The views of a scene show one set of named points, each view turned or mirrored, and shifted as a whole, with a little noise and some points left out.
In the rows, 100 means zero.

Scene 1
View 1
J_811: [102 108 101 109 112  92  99  92 112  90  90 106 107 103  99  72  63  76
  99  88 102  92  94 103 100 100  93 109  91 102  99  92 105  95]
J_567: [ 94 143  89 113 120 108 106 107 111  77 113 102 114 105 107  88  72  90
  67 112  70 116  73  87  85  96 103 145  97 122 135  80  82  73]
J_174: [ 83 116  96 110 115 104 106 118 117  73 106  95 147 105 102  82  92  75
  89  99  81  98  88  92  97 117  98 143 103  99 124  75  86  85]
J_347: [ 84  90 109 116 122  91 108 112 131  78  86  73 136 112  97  75  89  69
 109  83  87  68 104 102 109 115  94 120 101  81 117  70  89  96]
J_145: [110 109 105 105  99  98 107  87 112  87 101 105 102 108 102  70  82  95
  99  99  92 100  94  94  89  85  91 115  90 109 120 101  93  86]
J_256: [113 142  94 111 111 104 111  93 106  62  91  93  83 106  90 100  80  96
  72 110  71 101  85  96  81  63  93 124  95 118 143  77  91  74]
J_926: [ 96 115  93 100 103 102  99  96  96  91 106 125 125  99 101  70  74  73
  93  94 105 108  84  95  95 112  94 124  92 108  95  98 104  95]
J_278: [ 89 107 102 110 117  94 102 104 116  88  98 100 128 105 105  72  74  72
 102  92  96  94  92  97 102 117  96 124  94  98 105  87  95  91]
J_695: [ 85 110  99 106 106 102 108 116 107  69  92  95 145 101  90  84  94  66
  93  89  93  84  92 102 102 114  92 128  99  91 113  71  98  92]
J_247: [106 108 104 108  97 103 113  97 114  69  90  86 113 108  94  84 106  89
  97 101  89  85 102  97  88  79  88 119 100  97 131  80  92  84]
J_460: [128 150  97 112 109 106 113  77 110  60  90  90  54 110  91 103  77 113
  65 120  59 108  81  91  71  39  94 119  93 127 160  83  84  66]
J_631: [111 132  98 108  97 110 113  96 108  61 102  94 103 108  97  90 103  99
  78 115  76 106  91  90  77  70  91 131 100 111 147  82  85  74]
J_527: [123  83 113  95  77  92 101  64 106 104  92 123  94 107  99  54  85  89
 123  86 125  92 112  98  92  79  78  83  90  99  94 124 114 103]
J_687: [124  98 112 103  83 100 113  76 113  77  86  95  91 109  94  78 110  98
 108  96  99  87 111  93  85  61  80  98  99 101 130 100  99  85]
J_111: [ 98 133  96 116 127 103 107 102 123  78 106  94 105 110 108  82  70  91
  75 109  68 110  82  90  88  93 102 136  95 115 137  80  79  76]
J_800: [ 90 153  81 111 113 116 110 117  99  56 115  99 128 100  98 101  95  91
  59 118  62 117  73  87  79  92 104 159 101 122 149  67  76  66]
J_820: [ 86 109  95 107 119  93  95 107 114  98 103 114 130 101 103  68  56  65
  93  88 102 100  83 100 107 125 100 122  88 100  89  90 102  98]
View 2
J_145: [ 99 114 102  90  92  94  76  79 108 102 114 115  97 111  88 126  98 103
  77 107 106  82 108  95 109  76  99 116  88 111 117  90 104  89]
J_527: [125 124  89  50 120  96  75  87 110 109 122 132  96  97  74 112 113  87
  68  86  92  60 117  97 137  83  91 141  78 107 130  92  91 114]
J_460: [ 95 105 129 112  81 101 115  66 116 127 123 117 114 115  89 126  97 142
 104 110 116  96 105 120  83  28 103  66 108 121  97  80 133  83]
J_687: [117 112  93  78 111  96  91  96 109 115 124 121  95 113  80 127 103 101
  82  94  89  73 106 113 111  76  90 105  89  93 101  78 111  98]
J_926: [ 81 123  95  92  69  90  74  89  90  90 101 114 104 113  97 117  99  94
  76 105 121  82 103  77 127  93  94 142  87 123 139  93  81  89]
J_278: [ 80 110  89  98  78  91  63 103  93  89  94  93 101 130 109 129  97  87
  78 113 113  89 101  75 103 109  98 122  91 116 112  89  80  86]
J_631: [ 88 115 108 123  73  92 101  88 102 114 116 112  97 125  89 135  88 118
  91 109 112  89  89 109  96  64  96  94  99 104  97  82 117  74]
J_800: [ 62 117 109 153  39  85  98  88  88 101 106 101 102 135 102 141  78 123
  95 122 134 103  80  92  88  69  95 100 103 114 104  84 111  56]
J_567: [ 68 114 115 132  56  90  83  75  99  94 104 102 100 120 100 132  86 119
  90 124 130 101  95  85  93  67 106 110  99 123 120  92 104  66]
J_256: [ 89 107 115 112  77  97 111  85 106 122 117 112 111 121  93 128  97 127
 100 108 114  93  98 112  82  47  96  78 101 113  96  77 122  82]
J_174: [ 71 113  90 120  65  84  69 101  89  86  97  89  94 133 105 137  87  95
  81 122 117  93  92  77  99 109  97 121  93 111 108  90  88  71]
J_347: [ 88 100  78  88  95  92  52 110  98  87  91  83  96 135 112 131  99  79
  77 112  97  95 105  73  90 126 103 110  94 105  90  86  79  92]
J_695: [ 77 110  82 101  68  88  74 113  83  93  93  97 107 134 112 129  99  87
  82 107 112  88  97  76 105 115  90 118  92 114 109  86  80  87]
J_111: [ 79 109 113 118  74  94  74  73 107  95 107  95 101 117  99 129  88 118
  86 123 122 102 102  83  87  72 110 100 102 122 112  92 103  74]
J_820: [ 76 114  94  88  73  93  58  91  95  78  91  98 103 116 105 118 104  88
  74 114 122  87 111  63 116 106 103 138  88 129 135  96  71  89]
View 3
J_256: [ 86  74  60  96  76  93 106 118 107 114 102  90 115 104  84 101  96  89
 101 112  74 107 107  81 123  86 122 103  95 101 127  79 102  92]
J_820: [110  91  94  93 121 106  90  72  83  92  98 105 108 110 111  94  86 105
 134  67  98  82  85 111 101 116 118 109 129  93 138  91  79 124]
J_687: [ 99  99  94 104 111 100 111 115  94 109  72  96  87 112 110  88 108  95
  92 129  97 122  94  91 109 109  93  70  87 109 129  86 110  97]
J_247: [ 99  86  76  94 116  94 104 116  87 112  82 107 101 106 102  92  90  89
 106 108  89 104 102  93 111 105 101  86  90  96 126  90  97  90]
J_460: [ 79  79  56 102  50  92 116 131 118 116 109  83 114 105  77 104 108  87
  92 135  70 129 116  68 136  79 121 103  88 102 132  71 117  89]
J_347: [116 100  75  71 138  82  91 100  72  97  93 124  89 107 116  98  86  80
 127  70  90  79 103 107  98 121 102  84  95  80 126 106  91  93]
J_567: [ 86  74  61  99  89 108 105 111  97 107 114 101 138 106  84  92  80 103
 131  94  82  87 106  86 130  94 118 120 112  84 136  80  74 100]
J_800: [ 75  56  43 100  92 108 109 134  97 122 104 107 147 100  75  89  67 100
 132  98  74  79 115  84 131  84 116 118 104  87 123  80  69  90]
J_811: [111  98  92  92 112  97  93  77  92  96  93  98  95 110 111  96  99  94
 114  88  93  98  85 106 100 114 115  97 117 102 136  89  97 116]
J_926: [100  80  97 106 118 113  97  79  91 101  86  97 113 107 104  88  87 110
 122  87  97  90  79 110 103 113 117 106 127 104 134  85  77 124]
J_695: [102  76  75  87 134  97  93 100  79 109  81 113 105 100 107  90  75  89
 121  75  91  79  94 111  98 111 108  94 109  93 118  97  78  99]
J_278: [104  87  79  84 129  95  96  93  79 101  92 115 106 106 106  92  80  92
 127  76  92  80  97 105 103 114 109  98 110  89 127  98  79 102]
J_631: [ 84  74  63 103  93 105 112 133 100 117  91 100 121 106  87  92  87  95
 107 121  82 105 111  83 124  93 105  95  92  96 127  78  94  87]
J_174: [ 99  77  66  94 125 105  99 110  76 108  95 118 125 102 102  88  69  99
 135  79  90  73 103 102 112 110 104 103 109  82 129  96  71  98]
J_527: [117 114 127 114 119 113 102  78  86  93  67  92  76 118 124  85 117 111
  91 124 109 131  72 105  96 124  98  77 110 116 141  81 109 128]
View 4
J_800: [ 68  80 100 119  72  54  45 103 105 107  90  75 152  94 123 128 101  95
 139  66  91  85  87  76 135  90  82 131  67 133 116 127  98 100]
J_111: [ 96  91 102 123  73  57  77  86  92 103 106  90 133 100 115 125 104  79
 138  71 108  94  90  88 109  98  93 140  66 116 108 112  85 100]
J_145: [114  95 111 120  80  70 100  85 104 108 104  86 102 102 102 116 106  90
 103  82 116 112 101 103 103  91 105 125  60 111 102 112  98  84]
J_174: [ 78  80 106 108  86  67  66  87 107  99  90  98 129  84 102 117  86  86
 102  68 113  97  76  81 101  97  83 113  68 106 120 125  89 117]
J_247: [102  87  99 115  86  67  95  91 117  98  92  68 103  99 111 111  93 102
 104  78 112 105  91 104 106  95  80 104  68 115 100 120  87  90]
J_695: [ 78  80 105 112  90  68  75  91 111  95  84  92 115  83 102 108  83  96
  96  78 116 105  78  97  85  98  94  99  81  99 120 131  93 113]
J_256: [ 98  88  90 132  69  56  82  98 101 102  98  61 120 106 124 119 107 105
 147  85 100  97 105 108 116  97  94 132  73 131  98 117  93  80]
J_527: [141 102 125 117  90  88 127  85 115 114 105  96  66  97  85 104 112  97
  63  99 126 136 113 126  88  82 128 111  56  95 102 110 108  69]
J_631: [ 97  87 101 122  74  60  79  97 113 107  94  59 117 104 120 120 106 107
 126  74  99  96 101  96 131  85  84 125  58 131 100 115  93  80]
J_278: [ 88  83 108 110  89  67  78  86 106  97  89 103 115  88 102 109  87  83
  95  77 120 106  75  95  84 103  95 109  74  96 120 122  89 116]
J_567: [ 85  84 108 120  71  59  60  93  95 110 101  92 143  98 113 131 104  88
 137  73 103  94  91  83 117  92  97 142  68 122 116 117  95  99]
J_460: [116  94  87 142  62  54  94  96  98 107 107  46 117 123 136 128 120 106
 168  89  94  95 118 117 131  95  91 146  65 143  85 109  92  63]
J_820: [ 91  86 120 112  86  70  80  85  92 105  96 124 115  86  91 113  95  76
  92  84 123 111  85  94  75 100 121 121  80  86 129 123 103 114]
J_926: [ 93  89 123 113  83  74  79  96 101 110  98 112 111  80  91 115 105  91
  88  86 113 115  97  99  90  87 127 124  71  99 128 125 112  99]
J_811: [103  92 109 124  81  65  94  93  94 106  99  98 103  94 101 112 104  88
 113  96 118 115 102 113  81  99 122 126  80 101 114 120 101  99]
J_347: [ 93  84  96 108  97  65  96  78 105  86  89  97 102  94 100  99  75  81
  94  75 128 104  70  96  73 111  76  93  80  91 108 118  74 120]

In a view up to two points have been moved. Name them for each view, in the order of its rows, or write none.
view 1 -> J_278
view 2 -> J_256
view 3 -> none
view 4 -> J_811

Scene 2
View 1
J_303: [150 102 104 112  11 101  82  74  77 104  99 126  77 129 108  90  99  90
  56 104 106  93 182  94  99 130 107  63  85 142  72  53 106  87]
J_379: [ 86  97 107  79  74 105 105  78 100  97  97 105  99  89  91  89  96 111
  99 106  89  97  99 103 120 114 114  98 119  90 103 101  94 115]
J_430: [ 92 107 107  75  83  97 107  97  98 105 101 115 102  95  88  92  93 109
 100 105 101  93  91  93 112 108 112  99 112 103 106 104  92 112]
J_830: [ 93 103 103  86  72  99 103  86 101 101  98 111  98  93  96  90  93 107
  92  97  93  93 103 100 111 113 110  91 110  98  95  99  95 112]
J_770: [114 112 125  89  69 118  99 102  78 106  91 129 102 103  88 113 100  91
 112 120 106 104 134  84 114 127 115  97 107 120 112  91  84  98]
J_229: [116 123 132  83  85 112 104 118  77 113  97 138 112 106  81 118  99  90
 118 121 119  96 118  71 106 120 115 100  99 125 118  99  84  94]
J_701: [125 121 130  59  78 105 103 110  78 117  99 129 109 120  69  95 107  88
 106 133 123  98 118  66 113  98 107 110 105 121 124  85  86  93]
J_180: [ 69  73 130  53  45 137 105  60  81  86  79 111 108  40  68  94 107  80
 159 125  78 140 118 102 171 130  90 133 149  50 107 104  68  94]
J_643: [ 98  99 110  64  70 101 104  81  96 105  96 109 101  96  78  79 102 102
 101 115 102 100 100  91 124 102 105 107 116  90 108  94  90 105]
J_738: [103  93 116  59  60 108 108  63  88 100  93  99  91 109  74  76 108 104
  98 135  94 108 122  93 132 100 112 118 128  90 120  82  94 105]
J_447: [ 73  79 114  68  57 121 106  57  93  89  87  99  97  64  81  88 103 100
 124 119  74 121 112 112 147 124 104 115 140  65 103 103  84 109]
J_714: [105 118 122  76  88 105 103 113  90 113  99 127 110  98  83 105  96  97
 109 112 115  93 100  79 109 111 111 100 104 111 111 103  85 101]
J_307: [105 120 125  78  96 116 113  99  83 104  93 116 105 120  78 110 102 105
 110 138 102  95 118  82 113 110 126 110 117 118 136  99  93 108]
J_470: [101  96 133  35  65 104 105  99  86 116  95 122 114  81  61  78 111  78
 126 122 124 113  95  74 137  98  83 123 117  82 109  95  72  86]
J_418: [ 97 104 122  50  66  92 100 110  99 118 102 129 113  79  72  77 102  86
 115  98 126 103  80  80 124  99  85 105 105  87  92 103  76  92]
View 2
J_447: [108  79 149  79  82 132 120  93 115  86  86  75  87 102  96 121  75  87
 137 105  78 109  94 104 101  80 116  92 124  99  90  70  79  79]
J_379: [108  99 119  90 113 119 110 107 105  87  93  96 102 117  99 109 102  86
 111  98  74  90 113 114 109  91 112  93 121  95 110  78  88  94]
J_701: [126 109 112 106  92  64  87 120 102  81 132 108 112 111  62 111 131  78
 118  93  88  76  98  83 107  80 108 124 130  98 119 104 113 124]
J_307: [120  83 100  94  99  89  87 110 104  84 126 101 129 114  88 100 124  77
 111 102  94  72 103  81 113  68  99 109 121 114 120  96 101 106]
J_738: [119  97 140 106  86  96  92 104  99  91 104  74 105 108  90 122  88  93
 110 100  75  94 104  85 112  78 126 106 122 104 116  97 105  97]
J_418: [115 133 134 100 108  86 110 112 117  80  95 110  80 118  61 113 111  88
 149  82  74  87 103 134  89  97 108 114 140  75  76  87 102 113]
J_229: [116  97  93  86 104  80 105 122 107  75 132 120 114 110  69 106 145  66
 119  98  99  75  96  88 106  89  98 113 125  96 124  86  97 126]
J_643: [116 107 129 100 106  99 100 107 104  86 100  94  99 114  87 115 102  90
 120  94  74  90 106 109 107  87 114 105 125  94 105  89  99 102]
J_303: [103 112 101  97 107  86 130 146  76  89 131 102  88  88  69 143 133  63
  40 113  74 103  97  55 136 139 151  97 106  71 199  76  90 141]
J_470: [124 115 141  97  83  76 101 108 119  77 109  96  87 108  54 117 110  89
 154  88  80  92  92 109  90  79 112 122 140  86  81 101 110 111]
J_430: [111 110 108  96 122 103 102 112 103  85 100 106 107 123  94 103 116  82
 114  93  76  81 115 117 108  92 104  98 123  97 108  82  95 102]
J_770: [118  84 104  82  91  86 107 122 105  79 132 106 109 103  70 112 133  66
 115 107  99  81  91  75 107  84 108 111 125 100 131  85  95 119]
J_830: [106 108 111  94 122 115 114 112 100  90  94 102 100 118 101 109 110  84
 104  94  73  89 113 115 111 103 116  92 120  91 119  76  88 101]
View 3
J_418: [120  89 109 129  91  83  93 116 102 117  75  99 102  90 110  89 114  97
  63 106  82  77 122  81  83  55 119  49 109  88  85 114  86 117]
J_303: [ 70 113  70 106  96 138  85  96 132 112 120 103  70  84 108  77 115 123
 138 114 122  74  74  96  30 107  49 109 137  59 165 119 124  75]
J_430: [107  97 107 103 112  84 102 104  95  99  91 102 105  79 110  98  93 105
  86 114  85 102 128  84  96  82 101  71 109  96 109 114 100  76]
J_180: [ 86  76  89  88  38 104 118 154 104  96  53  42  70  91 108 120  86  63
  43  92  46  84 100  56  79  81  93  32 108 108  74 159  73 111]
J_379: [ 89 101  92  93 100  99 106 108  99  94  83  95  99  77 108 105  92 101
  81 114  81  95 124  78  94  92  94  66 104 102 109 124  97  72]
J_701: [137  78 108 120  89  70 101  89  95 111 107  86 103  94 107  85  92  74
  89 104  84 110 107  88  93  63  90  98 124  82 119 108 114 104]
J_643: [101  90  90 106  91  99 102 103 103 101  87  94 104  82 109 100  99  90
  74 110  84  94 119  79  96  78 101  74 107  97 107 120  98  92]
J_714: [125  91 118 112 104  69 102 101  93 105  98  91  96  89 108  88  91  97
  95 109  83 108 117  88  89  75  90  81 118  84 112 109 106  88]
J_229: [131  88 123 110  98  60 105 103  95 110 106  80  85  96 106  89  82  93
 107 103  85 114 103  87  78  75  75  91 132  75 118 112 112  90]
J_830: [ 89 106  95  98 112  98 100 109 100  97  88 102  99  78 107  99  96 113
  89 116  92  92 124  84  86  90  94  69 108  95 117 119  98  69]
J_738: [ 87  84  67  99  71 118 103  92 106  97  97  82 102  80 109 104  95  71
  72 107  77  94 104  76 101  83  92  90 106 102 120 128 104  90]
J_307: [119  81 104  98  93  74 110  89  88  96 108  76  99  85 107 100  76  74
  95 104  79 122 109  83 107  85  77 103 120  92 123 117 117  77]
View 4
J_229: [114 124 111  72 109 100 103 111 102  85  82 138  88  72  91  68  80  90
  77 100  94 107 119 106 137 121  85 105 104  71  85  97 101 116]
J_379: [ 93 114 110 108  76 104 103  93  82  95  96 101  92  63 101  87 111  89
  99 106 106 110  98 107  78 109 132 105  89  97  95  99  85 119]
J_714: [108 122 107  88  97 101 105 104 101  86  87 125  79  74  90  78  89  88
  87  98  97 116 109 105 113 112 104  99  97  82  84  96  98 117]
J_303: [ 93 169 136 106 121  81  46  87  65  95  94 116 149  20  96  31 117  48
  92 117 100  55  74 119 115 116  75 137 120  62  89 134  80 112]
J_180: [113  71 100  75  44 148 119  91  76 117  92 120 115  95 157  94 136 119
  85  99  89  78 127  93  92 110 162 159  64 103 136  76  70 150]
J_738: [110  98 120  95  86  95 108  96  90 100  79 112 129  74 103  91 122  92
  75 114 101  92  88 119  83 126 141 121  98 101 104 118  89 110]
J_701: [125 114 113  72 113  92 109 107 108  89  74 136 107  82  87  77  92  89
  64 106  88 103 102 122 123 126  97 107 109  82  90 110 103 109]
J_470: [132  98  95  61 105 121 120 102 117 102  75 136  87  99 105  84 105  94
  61 100  69  99 102 119 107 109 110 123  92  91 109  83  97 131]
J_307: [105 107 124  90  89  87 115 113  89  84  80 125 104  73  92  85  88 100
  79 103 113 116 118 106 121 136 118  99 102  84  82 113 100 100]
J_430: [ 96 119 106 101  86 101 104  97  93  89  93 108  77  66  87  86 101  86
  96 105 100 119  98 109  87 110 120  96  92  93  88  98  90 118]
J_770: [105 124 119  86  93 102  95 105  83  88  90 129 106  62 105  66  95  93
  85 108 103  96 116 101 127 123 102 118  98  74  92 105  92 120]
J_830: [ 90 129 108 111  85 101  92  92  85  93  98  99  88  57  95  78 107  80
 100 107 104 107  91 106  81 104 119 103  93  93  91  99  83 120]
J_447: [ 98  92 109  99  54 124 109  89  73 107  94 105 112  76 131  93 130 106
  96 102 104  91 108  99  75 109 159 135  74 104 117  91  73 137]
View 5
J_430: [ 96 102 123 106  83 115 104  83  97  76 104  92 108 108  88  87  95  90
  98 112 109  93  97  98 102 120 108  93 140  88 111 107 106  96]
J_229: [100 132 132  92  83 105 100  68  80  59  92  86 123  96  64  87  87  98
  85 119  97 121  79  95 112  96 115  81 115  74 111  96 112  72]
J_770: [ 89 128 126  99  85 107 102  66  85  61  96 107 119  92  73  76  79 105
  87 114 114 121  79  91 108  95 118  86 105  87 108  95 109  78]
J_830: [ 83 102 120 115  81 122 113  83 111  83 107 106 101 102  97  79  92  89
  99 102 123  79 102 100 103 120 106  97 135  96 106 112 106  99]
J_470: [129  73 110 101 100  94 103  78  55  82 109 123 106 114  58  79  96  95
 103 134  92 122  91  97 110 101 120  84 125 101 134  68  87 105]
J_418: [125  85 113 100  86  95 106  83  77  95 107 120 105 120  58  86 108  92
 111 140  94 102 102  97 106 126 111  96 145 101 144  80  95 114]
J_447: [ 88  64  87 122  77 106  82  74  70  66 122 133 101 109 120  65  72 114
 107 111 135 115 102  87  80 118 128 104 112 115 113  87  91 128]
J_714: [104 116 131  99  82 107 104  77  83  69  95  88 115 106  68  90  95  95
  94 121  98 109  86  97 107 111 111  87 130  78 115 100 106  85]
J_701: [113 107 131  94 109 108 114  74  73  70  95  92 111  95  57  80  89  88
  86 115  88 120  76 102 123  82 111  69 114  79 107  83  95  73]
J_643: [101  82 110 112  90 110 106  83  88  85 109 114 103 111  85  79  94  93
 104 114 113  93 101  98 100 119 112  93 132 100 117  95  94 109]
J_303: [ 52 179 130 117 100 115 150  59 140  90  93 162 106  55  59  50  78  97
  85  92 151  94  76  96 136  79 111  74  85 112 101 104 115  60]
J_180: [105  52  77 114  75  90  67  65  37  58 124 148 106 117 112  63  68 128
 113 130 127 144  98  78  72 112 140 108 101 121 133  65  82 139]
J_379: [ 85  94 109 115  81 116 101  80  95  74 110 105 105 105 103  77  86  97
 102 105 122  93  98  97  95 120 114  97 129  97 108 108 100 105]
J_738: [ 94  71 107 119 111 118 111  78  83  80 112 119  96  94  98  63  76  90
  92  98 118 106  90  99 106  88 116  77 109 100  99  90  85  99]

In a view up to two points have been moved. Name them for each view, in the order of its rows, or write none.
view 1 -> J_418
view 2 -> J_303, J_770
view 3 -> J_701
view 4 -> J_229, J_470
view 5 -> J_830, J_643
